The views of a scene show one set of named points, each view turned or mirrored, and shifted as a whole, with a little noise and some points left out.

Scene 1
View 1
j_270: [ 13   8 -25  10   4   5  -3 -19   9   7  -5   3  -1   5  -9   3 -19  13
  19   0 -22  14  -4  -9]
j_635: [  6  13 -20   2  11   8  11 -20  -8  25  12  -3   2   6   2  19 -20  27
  14   1 -15   7  12  -3]
j_346: [ 11   8 -21   4  10   6   2 -19  -1  21   3  -4   2   3  -7  12 -21  20
  19  -2 -18  16   5  -8]
j_609: [ 12   7 -24   9   5   3   2 -18  -1  19   8   1   5  -1  -6   8 -18  12
  17   0 -18  20   8  -7]
j_158: [-11   1 -18   9  14  17  12 -21 -24   5  10   7  13   4  -1  22   0  10
  -6   2   1 -13  12  21]
j_729: [ -1  19 -28  22   0   6   4 -21  -3  14  12   6   3   4   0   2 -26   7
  17  11   0  18   7  -1]
j_157: [ 13  16 -28  17  -9  -1   7 -21   8  10  13  10   3  -6  -2  -6 -23   2
  23  11 -15  34   5  -6]
j_390: [  0  -3 -18   7   5   9  15 -19 -15   2  16  10  17  -6  -2  13   1   2
  -2   3 -11   2  15  17]
j_899: [ -8   5 -19  11   5  12  23 -20 -26  16  29   7  20  -9   5  21  -4   9
  -7   9   2   4  28  22]
j_302: [-20 -11 -23  17   3  19  27 -21 -42  16  41  13  38 -28   4  29  10  -7
 -26  13  14  10  49  47]
j_512: [ -8  -4 -13   2   5  10  34 -21 -32  12  38   7  25 -11  10  29   9  11
 -14   6  -5  -5  34  32]
j_781: [-10  -3  -8  -4  23  18  20 -21 -30   4  11   3  13  14   1  35   6  25
 -13  -7  -5 -36  11  23]
j_191: [ 10  16 -17   8  -7   1  16 -22   0 -16  11  16   2   7   8  -6  -4   4
  13   8 -15  -4  -7   7]
j_282: [ 11  15 -16   8  -9  -3  20 -22   1 -15  16  16   3   6  10  -3  -4   2
  12  11 -17  -5  -2   7]
j_720: [ -2  17 -10  -6  12  10  23 -22 -16   9  12   2   2  22  11  23  -8  33
   7   0 -10 -27   6   4]
j_528: [  9  -2 -10  -4   0   3  29 -20 -14 -11  20  12  16  -3   5  14  13   7
  -3   2 -25 -12  10  18]
j_313: [  5  -9 -24  14   8  12  -2 -19  -8   3   1   7  14 -11 -18  10  -7  -1
   2  -3 -13  19   9   8]
j_944: [ 11  -9 -10  -7  10   4  20 -17 -14  -5  13   8  14  -1  -2  18   9  14
   0  -7 -28 -10   9  11]
j_696: [  2  12 -25  14   9  11  -6 -19  -3  15  -2   0   0   8  -9   9 -26  15
  16   0  -6   9   0  -3]
j_777: [ 21  -2 -14  -6   0  -5  20 -17   2   1  17   6   8  -7  -1   7   0  11
  13  -2 -39  13   7  -1]
j_911: [ 15  22 -18   6  -9  -5  14 -22   8  -9   9  11  -4  11   8  -7 -14   9
  24   9 -21   2  -8  -5]
j_724: [ -4  -5 -14   9   2  11  21 -20 -20 -25  15  21  19  -3   2  10  14  -8
 -11   5  -9 -17   9  31]
View 2
j_635: [ 29 -17 -14 -16   1 -14  17   1  -9  -4  15   2   6 -11  -8   2   9  12
  -4  16  13  -7  -8  -2]
j_191: [  8 -20   0  -5   2  10 -10   3  11  -6  20  -5  29   3   2   4 -12 -11
  -1   7  11  -3   0 -11]
j_346: [ 25 -23 -15 -11   3  -8  15  -1 -11   1  25  10  13 -11 -11  -1   7  12
   0  11  20 -12  -2   7]
j_729: [ 26 -22  -3 -16 -13   6  15 -12   2   5  22   5  13   4 -16   6  -5   7
  -2  12  29  -5  -4 -11]
j_313: [ 12 -19 -18   1  -5 -13  15 -16  -7   4  25   2  26   6  -5  -7 -26   8
  12  -5  22  -2  -8   9]
j_157: [ 20 -15 -13  -4  -6  19  15  -8   9   4  26  15  20   8 -17   3   2   0
  -3   1  32 -12   9  -2]
j_720: [ 21 -24   0 -19   9 -22  -1  11  -6 -15   7 -17  11 -18   8   4   2   5
  -6  24  -7   1 -19 -12]
j_270: [ 17 -28  -8  -5   3   5   2  -4  -8   6  34  12  21  -9 -11  -2   0   4
   2   8  24 -13   5  12]
j_528: [  7  -7 -16   2  10 -18   1   2   8 -18   5 -17  29   4  16  -5 -18  -6
   4  -2  -6   4 -11  -6]
j_911: [ 12 -22   1  -7   7  18  -9   7  11  -4  25   3  27  -2  -2   5   6 -12
  -4  10  15 -10   9  -6]
j_158: [ 18 -26  -5 -13  -7 -29   8  -9 -10  -6  11 -17  19  -1   7  -2 -28  10
   7  10   3   9 -25 -10]
j_512: [ 22   1 -15 -11  -1 -31  24  -4   8 -20 -13 -23  12  10   9   2 -16   8
  -2   5  -4  15 -27 -26]
j_609: [ 24 -17 -18  -7   0  -3  18  -5  -6   3  24  10  15  -3 -11  -1   3   9
   0   5  25 -11   1   8]
j_781: [ 18 -25  -6 -16   6 -47   2   3 -16 -16   5 -31  17 -15  16  -5 -25  10
   6  17 -14  11 -32  -9]
j_777: [ 11  -3 -27   8  16  -5   9   6   5 -12  16   3  28   0   2  -7   1  -4
  -1  -6   6 -12   6  11]
j_944: [  9 -11 -19   1  14 -25   3   3  -2 -15  11 -13  27  -6  11  -8 -14   1
   7  -1  -4   1 -11   4]
j_302: [ 24   8 -23  -4 -22 -41  41 -29  10 -13 -17 -25  15  33   6  -4 -50  16
   9 -13   9  25 -39 -30]
j_899: [ 26  -6 -16 -12 -11 -24  27 -12   6 -10  -1 -14  12  12   1   0 -19  12
   3   3  10  11 -23 -19]
View 3
j_302: [-20  -5 -32 -13  19  11   9  16  31  -6 -49  12 -11  20 -17  -5 -22 -12
  14  23 -27   3   7  50]
j_899: [-20   4 -15 -11   7  14   7  12  26 -15 -30   8  -9   7   2  -5 -14  -4
  14   6 -15   8  -2  23]
j_528: [ -6  22   4 -14  -4  25  14 -11  22  -3  -6   4   2   9  -1  -6  -7  10
  -7   8   4 -12  -6  10]
j_724: [ -4  11  -1 -26   2  24   5   3  35   5  -9   3  -9  17   3  -7 -13  19
  -8  28 -13  -2  -4   7]
j_313: [-24  -9  15  -5 -16  26   4  -3  35 -28 -17  12  -7   3  13 -12 -21   7
   0  -7 -11   6 -19   6]
j_911: [ -9  28  23  -5 -11  36   1  -7  18 -20   9 -12  14  -8  35  -2  -2  14
  11  -6   5  10 -19 -17]
j_282: [ -5  26  14 -10  -5  35   4  -4  23  -9   4  -9  12   3  24  -1  -4  16
   7   8  -2   5 -14  -6]
j_191: [ -7  24  17 -12  -7  33   3  -2  23  -9   4  -9   8   1  26  -1  -4  16
   5   6  -1   7 -15 -10]
j_609: [-26   6  16   2 -17  25   5  -6  20 -37 -10   5   3 -11  24  -9 -12  -1
  13 -26   4   7 -20   0]
j_158: [-15  13 -10 -26  -1  12   7  12  25 -12 -12  21 -20   0   7 -12 -13   6
   1   0  -6   2  -5   4]
j_157: [-24   5  22  10 -12  36  -1  -4  27 -37 -10 -15  18  -7  36  -2 -11   3
  21 -14  -8  18 -23  -2]
j_944: [-10  15   8 -16 -10  24  15 -13  21 -10  -7  13  -3   3  -3 -10 -11  10
 -11  -3  11 -13  -9   8]
j_777: [-13  14  19   4 -14  37  12 -23  21 -21  -5  -1  15   1   9  -4 -10   5
  -2 -12  12  -7 -18   9]
j_512: [-12  17 -22 -13  11  14  17   3  17  -4 -27  11  -5  10 -13  -5 -10  -7
   8   8  -4  -7   5  33]
j_270: [-22   5  27  -4 -22  29   2  -6  25 -35   0   5   1 -13  32 -10 -11  10
   6 -22   3  11 -24 -15]
j_390: [-12   9   8 -10  -6  28   6  -5  29 -12 -11   2   1   5   9  -7 -14   7
  -1   5  -4  -1 -11   8]
j_720: [ -9  39  -7 -23  -2  10  14   6   7 -11   4  15 -11 -12  14 -12   1   6
   4 -15  16  -5  -6  -7]
j_781: [ -8  24 -15 -37   0   4  16   8  17  -1  -6  31 -29  -2  -4 -15  -7   5
  -8  -2   7 -11  -1   2]
j_346: [-25  10  14  -3 -18  21   7  -5  18 -37  -6  12  -2 -16  25 -11 -10  -1
  11 -30   9   7 -20  -6]
j_635: [-23  19   1  -5 -12  15  10   1  11 -32 -10  11  -2 -17  20  -9  -5  -6
  15 -28  11   5 -12   2]
j_696: [-24   9  13 -10 -16  17   1   6  22 -35  -5  12 -10 -17  33 -11 -12   6
  13 -24   1  17 -20 -13]
View 4
j_777: [ 23   3   0  -3 -29  18 -34 -23   9  -3 -21  -7 -10 -13  31 -12   0  11
   3   1  -6   2  16  -2]
j_729: [  0   6  22 -14   5  -2 -12 -22   4  -6 -22 -13  -3   7  22 -10  -9  12
  22 -20   1 -19  32  -1]
j_270: [ 15   3  15 -17  -9   6 -17 -26  15  -2 -26 -21   0   4  31 -11  13  11
  12 -21   8  -2  26  -7]
j_944: [ 10   8  10  11 -34  17 -24 -12   4 -12 -15  15 -15 -17  22  -3  12   5
   2  -3   6   4   4   3]
j_899: [-11   8  23  17  -5   5 -22  -9 -12  -9  -1  19  -9 -12  10  -6 -16  11
  15  -3   4 -21   7  10]
j_635: [-10   0  14  -4  -7   2 -13 -20  17 -11 -15 -11  -4  -1  34  -5  -1  18
   9  -1   9 -10  12   9]
j_302: [-12  14  29  41   1   3 -40   2 -38   2  12  45 -11 -19 -14  -6 -25   6
  15  -6   2 -40  -3  14]
j_512: [-12   8  18  29 -18  12 -26  -5 -16 -13   0  34 -18 -19   5  -4 -19   9
  11   8  -1 -18  -3  15]
j_720: [-20   4  20  -2 -22  13   7 -13  17 -30 -17  10 -17  -4  29   3   2  11
  12   0   9   4   6  12]
j_313: [ 18  12  21   4  -9   3 -31 -16  -5   6 -13   0  -1  -5  17 -12  14   5
   9 -23  13 -11  16  -6]
j_346: [  3   0  14 -10  -7   0 -16 -24  21  -4 -18 -19   2   0  35  -9   8  18
  10  -8  10  -6  17   2]
j_282: [ 14   9  12 -13 -24  23 -12 -21  -5 -22 -30   5 -19  -2  16  -7  -6   1
  17 -15 -10  -1  32  -2]
j_528: [ 12  10  10  11 -35  22 -24 -11  -4 -18 -17  22 -21 -19  15  -2   0   2
   9  -3  -5   3  11   3]
j_781: [-22  11  27  18 -28  14   0  -4   3 -26  -4  32 -19 -13  16   6  16   3
   5  -6  20   6 -10  11]
j_191: [ 13  10  13 -15 -21  22  -9 -20  -2 -20 -32   2 -18  -4  18  -6  -3   1
  19 -19  -9   1  31  -5]
j_390: [ 13  10  15   5 -21  16 -25 -15  -8  -9 -16  12 -13 -11  13  -7   0   2
  13 -13  -1  -7  16  -1]
j_696: [  1   5  23 -14   0  -2  -8 -19  12  -6 -20 -17   0   7  29  -8  11  12
  15 -21  16  -8  23  -2]
j_157: [ 11   2  15 -16   2  -1 -23 -26   3   2 -22 -20   1   4  25 -14 -10  14
  20 -17  -2 -20  32  -2]
j_609: [  8   0  15  -9  -5   0 -23 -23  13   0 -19 -18   2   1  33 -12   4  17
  11  -9   5 -12  20   0]
j_158: [-11  12  27  11 -13   8  -7  -6  -8 -15  -8  21 -13  -7  12   0  11   3
  11 -16  16  -6   4   7]
j_724: [ 11  18  21  12 -28  23 -18  -5 -21 -18 -15  34 -22 -13  -2  -3   6  -9
  16 -24   0  -2  14  -2]
j_911: [ 16   4   9 -24 -20  19  -5 -28  10 -21 -36 -13 -14   1  28  -8  -4   6
  17 -14 -10   3  38  -3]
View 5
j_390: [ 16   5   2 -11   6 -11  18  20  -9   4 -18 -24  -3  -5 -15   2  -8  -1
   8  -2   1 -20  26  13]
j_157: [ 11   9  -2  -2  18  -8  18  -2 -11 -14 -43 -17  -2  -1   0 -21  20 -18
   9 -20 -16 -30  19  19]
j_609: [ 10   8 -11  -2   8 -10  28   3 -10  -8 -40 -22   4   3  -5 -16  12  -9
  -3  -9 -18  -6  11  13]
j_191: [  7  14   4  -6  11  -2   5  19   2  -1 -23 -35 -17   0 -10 -10   2 -10
  18 -13   3 -26  22  10]
j_724: [ 18  11  10 -21  -3 -12   5  37 -12   5  -4 -30 -11  -8 -23   9 -26  10
  13   3  11 -26  33  18]
j_777: [ 16  -4   0   0  15  -2  34  10   0  14 -26 -22   0   4  -8   3  10 -18
   9  -1   0  -9  23   5]
j_696: [  5  23 -16  -3   0  -8  17   7 -10 -17 -40 -33  -3   0 -11 -27   9  -2
  -2 -14 -21   1   8  17]
j_729: [  5  15  -5  -7   7 -20  12   6 -12 -22 -36 -23  -6  -3   2 -22  10   0
  -2 -22 -21 -20  12  18]
j_346: [  8  13 -16   1   5  -9  29   5  -7  -7 -39 -29   3   4  -6 -18  14  -8
  -5  -8 -19   6  10   7]
j_944: [ 18   4  -3  -8   0  -8  25  26  -1  15 -13 -32  -1   2 -17   9 -12   0
   5   8   5   0  23   2]
j_781: [ 11  18  -5 -10 -21 -26  14  41  -7   6  -4 -45  -7  -2 -17   5 -26  24
 -11   9   3  16  14  -3]
j_313: [ 21   9 -11 -12   1  -1  25  13 -20  -5 -33 -19   9  -4 -21  -9  -6  -3
   2  -2 -12 -13  21  28]
j_282: [  7  10   9 -10   9 -14   3  23   1   0 -15 -33 -18  -2  -8  -3  -3  -5
  15 -13   4 -29  24   7]
j_528: [ 15   2   6  -9   3 -12  17  29  -1  15  -9 -31  -7  -2 -14  13 -11   1
   7   4  10 -14  28   3]
j_899: [ 13   0   2 -15  -1 -43  19  23 -20  -5 -11 -17   1  -7  -1   3 -13  20
 -14  -6  -9 -16  22  10]
j_158: [ 12  16  -5 -14 -11 -24  12  32 -15  -4 -14 -34  -2  -6 -15  -3 -21  20
  -8   0  -5  -2  18  12]
j_270: [ 11  18 -14  -1   7   6  21   5  -5  -9 -45 -30  -2   1 -14 -23  12 -15
   8 -10 -16  -6  11  16]
View 6
j_777: [ -5   7  -7  -9  22  -4  13 -20  34   0 -11  -1   3  -3   8  11   1 -21
  14   1   7  -1  23   4]
j_313: [ -6  17   3 -21  16   7  -7 -12  15  12 -10  11 -11  10  -3  -9   2 -25
  24  14   0 -27  11   9]
j_158: [-10  26  -3 -20 -20   2   6   1  13   0 -13  13 -33  -1  -1 -24   0 -16
  19   1   1  -8   6  12]
j_911: [-14 -14  -8 -10  -7  21  21 -35  33  10 -23  18  14  -1   9   6  -6 -14
  11   7   5   1   9  13]
j_302: [  0  44  -1 -22 -10 -15  11  15  16  -7 -28 -21 -74  18  23 -26  17 -24
  22  -5  -4 -52  21   1]
j_729: [-16   1  -5  -9  -1  27   2 -24  18  26 -38  10 -13  17  10  -7   1 -16
  21  15   2 -11   5  20]
j_528: [ -3  12  -7 -18  -8 -10  25  -8  30 -14  -4   4 -13  -8  10  -6   0 -17
  11  -6   1  -8  19   2]
j_390: [ -4  12  -4 -18   1   0  14 -12  25  -3 -11   7 -12   0   9  -7   4 -21
  15   1   1 -23  17   4]
j_282: [-10  -8  -6 -13 -14  11  29 -26  31   0 -17  16   2   2  12   0  -2 -15
  11   5   0 -14  11   9]
j_720: [-16  13 -14 -10 -28   5  15  -8  21  -2 -18  11 -19  -8   0 -13  -5  -8
  14  -4   9  31   7  15]
j_157: [-12  -9  -3  -6  18  25   4 -35  26  23 -35   6   3  18  13   7   2 -21
  20  17   4 -15  12  15]
j_346: [-14  11  -8  -8  14  16  -7 -19  18  21 -23  10  -4   5  -3   0  -3 -18
  22  11  10  16   9  18]
j_512: [ -4  33  -8 -17 -15 -17  19   9  24 -12 -24 -15 -52   3  19 -15   8 -15
  15  -9   1 -14  22   2]
j_781: [ -9  34  -6 -23 -31  -9   8  12  13 -12  -3  12 -34 -14 -10 -28  -2 -10
  17  -6   5  14   8   9]
j_270: [-12   0  -2 -10  15  22  -4 -28  20  22 -16  19  10   4  -5   2  -3 -19
  21  15   8   0   6  16]
j_724: [ -3  13   0 -26 -21  -6  26  -2  24 -14  -2  17 -21  -5   7 -19   3 -19
  12  -3  -8 -37  11   1]
j_635: [-15  16  -9  -8   4  10  -3 -13  18  17 -30   1 -17   5   2  -3  -2 -15
  19   5  12  21  11  19]
j_944: [ -5  19  -5 -17   0 -10  12  -4  26 -10   1   7 -11 -11  -1  -5   0 -18
  15  -4   5   0  18   4]
j_609: [-13   8  -7  -7  19  15  -7 -22  21  20 -26   5  -5  10   1   3  -2 -19
  23  11   7   2  13  16]
j_696: [-16   7  -4 -12   2  25 -10 -18  13  25 -24  16  -6   9  -5  -8  -5 -15
  24  15   8   5   3  21]
j_899: [ -7  26  -6 -16 -10   0   9   0  18   3 -31  -9 -46  10  16 -17   6 -18
  20  -1   2 -16  14   8]

In a view up to two points have been moved. Name them for each view, in the order of its rows, or write -.
view 1: j_390
view 2: j_512
view 3: j_899
view 4: j_157
view 5: j_282
view 6: -

Scene 2
View 1
j_11: [ 21  10  -5  -7  -1 -10  20 -22  11  -8   1   4  14  16  11   4  -3 -13
  -9 -12  19   2  18  -8]
j_860: [ 64 -14  13  -4   6 -40  34  -9   5 -26  -6  46  20  26   9  11   8 -17
 -17  -7  18  24  24  -1]
j_104: [ -3   5  -9  -7   2   0  21  -6  -2  -2  -2   2  47  -4  14   4 -11  -4
  12  -3  23   3   2   4]
j_595: [  2  -1 -17  -4  12  -5  37 -17 -18  -4   8   6  51   2   6   6 -27  -5
   8  -3  11  -3   2  26]
j_251: [  8   6   3 -12  -4  -3   7   6   5  -8 -14  10  37   0  18   6   1  -3
  15   0  27  14   8  -9]
j_686: [ -8  17 -12  -1 -16   6  24  10   3  -2  -5   6  33 -21  13 -21   2  -5
  28 -10  13   5  16 -24]
j_704: [  4  19  -1 -21  -2   5  -3 -18  12  -3  -5  -7  14  17   8  13  -2 -18
   6  -7  27   3  13  -8]
j_598: [  8  27 -22  -9 -19  17  40 -18   1 -12  11  23 -18   4 -12 -27  -2 -34
  26 -25 -15 -21  43 -20]
j_890: [ 13   9   8 -14  -7  -9  -6   3  16  -4 -17  -1  30   4  23  10   9  -3
   2   0  40  19   5 -19]
j_247: [-16  24 -13 -26  -9  30   4 -10  -8   2  -1  -1  26   0  -2   5 -19 -18
  39  -1   7  -7  14   6]
j_587: [  1   2   1   2 -10 -17   5  21  17  -2 -21  -4  52 -16  34  -4  11  11
   3   0  44  29   0 -28]
j_93: [  0  13  -5 -17  -3   9   4 -10   4  -4  -6  -1  27   4  11   8  -5 -11
  16  -3  23   3   9  -3]
j_496: [ -3   4   0 -24   8  18   4  -6 -21  -5  -3  12  48   6   5  22 -27 -11
  33  11  12   0   5  31]
j_836: [  2  27  15 -36 -17  27 -37   8  17  -2 -22   1  12  10  11  19  11 -19
  36   8  32  14  19 -19]
View 2
j_890: [ -6  -3  12 -27   7  13   1  39  15  10   6  17  -5  14  16  21  -7 -16
 -20   0   4  10  -6 -12]
j_93: [-14   6  12 -11   2   1  -2  23  10   7   1   2  -9   7   1  -5  -8 -23
 -14  10   3  11   7  -4]
j_11: [-19   0  17 -10  10  18   5   8   7 -16   9 -11  11  11   3   0 -13 -19
 -15   4  18  19 -15  -8]
j_598: [-75  24  -1 -19  -6  -4 -15 -27  -7 -39  -3   1 -16  -8  -8 -29  -9 -22
  -5  35  36  25 -20  -6]
j_595: [  6   1  14  -8  10   2 -11   2   1  11  -4 -37  12  10 -18 -35 -26 -19
 -10  19   1   6  -2  -9]
j_704: [-28   4  12  -4   6   4   7  24  10  -6   7   7 -10   8  11   1  -6 -23
 -13   3   9  14   6   0]
j_104: [  0  -1  11 -18   2   0 -11  17   6  15  -5  -9  -2  13 -10 -11 -17 -18
 -12  18   0   7  -3 -10]
j_496: [  6  20   1  -5   8 -17  -7  20   8  22  -9 -21 -13   1   3 -40 -15 -17
  -4   6  -6  -7  26  -4]
j_836: [-33  20   1 -17   0 -10   2  42  17   9   0  40 -38  -1  31  14   9 -20
 -13  -5   4   7  30   1]
j_860: [ -5  20   7 -37  34  37  -2   5  15 -27   9 -31  25   4  37   2 -19   0
 -12 -21  29   5 -40 -36]
j_587: [ 11 -20  12 -49  -5  17 -13  39  15  28  -2  21  -4  21   2  30 -16 -13
 -24  16  -4   7 -18 -25]
View 3
j_251: [ -8 -16  -5  -9  18  -1  -4  -3   9  13  22  15   0   7   0 -31  -7 -24
  -3   1 -23   8  -4  -9]
j_836: [  7 -31   6  -8  33 -23 -18  15  40  22 -15  -5  10  17 -12 -28 -28 -47
 -16   3 -26   3  16 -22]
j_104: [ -4 -17  -4  -9  16   7   3  -4  -1   7  27  22 -14   9  -2 -27   4  -9
  -6   9 -34  -6 -11  -4]
j_595: [  3 -17   8  -5   7  11  17 -14 -15  -5  29  21 -29   8  13 -33  16   1
  -8   6 -44 -13 -28   1]
j_93: [  6 -18   1  -6  18  -1  -1   3   7   8   7   8  -7  13  -3 -19  -4 -19
 -13   7 -31  -8  -4  -8]
j_686: [ -1 -12  -6 -10  35  16 -17  10  -3  22  34  12  -4  10 -15 -27  -1  -2
  11   4 -11 -16  -5 -23]
j_587: [-29  -6 -31 -16  14   8 -10  -4  13  23  44  31  10   6 -23 -20  -4 -31
 -10   7 -18  17  10  -3]
j_247: [ 21 -28  22 -11  35  -1  -4  12  13  11   5   5 -22  16  -6 -35  -3  -9
 -11  11 -39 -29  -1 -18]
j_496: [  5 -30  28 -11  22  -9  11 -12  17  -1  11  17 -34  13  13 -51   2 -17
 -15   5 -58 -11 -11  -9]
j_860: [-12 -13  -5  16 -11 -15  11 -23 -23  -8  17   5  22 -10  32 -19 -14 -32
  22 -25  -7  35 -46   4]
j_598: [ 41 -25  17  13  37   6 -13  26 -29   8  -5 -19   6   4   5 -13  -8  14
  32  -2   4 -36 -32 -29]
j_890: [-10 -13 -20  -7   9  -6  -6   1  15  13  16  16  11  10  -8 -15 -13 -37
 -13   3 -22  15   3  -1]
j_704: [ 12 -21  -4   0  11  -8   0  10   6   7  -9   3   3  14  -1  -8 -11 -25
 -12   7 -29  -3  -4  -2]
View 4
j_860: [ 17  -8 -15 -36  28 -28  21  -3 -12 -20 -31  -4  11  35 -35   7 -12 -12
  29  30   2  22 -32   9]
j_11: [  4   6  -3 -29  12   2  16   0  -4  -2   2   1   7  12 -20   9  -3 -12
  18  13   3  -9   4  10]
j_598: [  0  18  -1   2  11  -3  -4  17  43  14   8  -5 -30  23 -19  25  12 -27
  16   7 -21 -36   4 -38]
j_104: [ 16  10 -10 -20 -24  28  25  -6   3 -11  12 -16  -6  11 -19   2 -12   6
  12  11   8  -4   7  16]
j_836: [ 58  30  -1 -16  23  33  -7 -13  38  -5  27 -14  18   4   2  20 -24 -11
  -4   3 -28 -12  -3  48]
j_587: [ 41  13  18 -27 -19  25  41 -14  13 -24  -6 -15  35  18 -16   1   1  31
  21  10   5  -2  13  41]
j_93: [ 23  19  -4 -14  -5  29   9  -4  22   4  24 -10  -4   3  -9  14  -7 -11
   5   6  -8 -19  11  18]
j_704: [ 16  13  -6 -26  15  19   5  -6   7   1  19  -2   8   6  -9  11 -14 -17
   5   8  -6 -11   9  27]
j_595: [  0   1 -22 -21 -30  25  24  -1 -14  -8  15 -17 -26  12 -24  -3 -18  -5
  12  12  19   3   2   1]
j_247: [ 25  21 -13  -5 -14  38   0  -3  28   2  34 -20 -22   2  -8  16 -18 -13
  -3   1 -10 -20   9  11]
j_890: [ 27  16   4 -37  15  15  15  -8   5  -3   7   0  30  10 -12   8  -9  -2
  13  11  -5  -4   7  40]
j_686: [ 26  22   8  -6 -23  25  25  -1  35 -10   3 -16  -3  18 -17  12   7  12
  18   5  -5 -19  11   0]
j_251: [ 33  11  -7 -20  -6  21  21  -9  13 -16   5 -15   9  15 -17   8 -13   5
  12  11  -4   1   0  26]
View 5
j_496: [ -9  16  -8 -25 -51  22  -4 -23  30  24 -14  -3   7 -19   5 -16 -17 -22
 -15  -5   1 -12  13   0]
j_587: [ -5 -27  -3  -8 -33  11 -32 -10 -21 -23   6  17  25  -8  27  41   7   2
 -25  16 -11 -13  29 -15]
j_11: [-13   6   0   9 -11  12  -6 -21 -22   0   4  -7 -10  -1   3   7   8 -22
   4  17 -11   4   6   4]
j_247: [-13   6   0 -31 -49  17   7 -24  28  13  -3 -14  -2  -1  -5 -10   0 -15
  -9  25  12   5  24 -23]
j_251: [-13  -3  -3 -13 -26  13 -19 -10   0  -6   0   9   7  -5  15  13   1 -15
 -12   9  -3  -2  22  -9]
j_595: [ -2  11  -4 -10 -33  12  -3 -36   2  11   3 -23   7 -23   9 -18 -18  -8
 -13  11 -21 -21   7  23]
j_836: [-27  -3  -1 -25 -38  27 -14  -1  18   3 -16  25  -1  10  -6  23  22 -32
  -5   7  28  23  26 -47]
j_890: [-15 -11  -3  -2 -25  20 -22  -8 -18 -10  -3  20   8  -5  11  31  13 -20
 -12   6  -2   1  19 -13]
j_598: [-23  23   8 -15   8  -7  13 -24  22  -7  24 -32 -39  28   2 -25   9  -5
  15  52   9  32  17 -10]
j_686: [-10 -10   3 -21 -28  -2 -12 -17  10 -17  15 -14   4   3  17   8  -1  11
 -14  40  -2   3  31 -17]
j_93: [-11  -1   0 -14 -36  19  -7 -18   1   6  -4  -1   3  -5   1   8   7 -19
  -7  14   3   1  14 -14]
j_860: [-23  28  -4  23  26   5 -32 -11 -20 -11   8  26 -12  -5  27   3  -6 -31
   7  -9 -24   2   3  32]

In a view up to two points have been moved. Name them for each view, in the order of its rows, or write -.
view 1: -
view 2: -
view 3: -
view 4: j_93, j_890
view 5: -
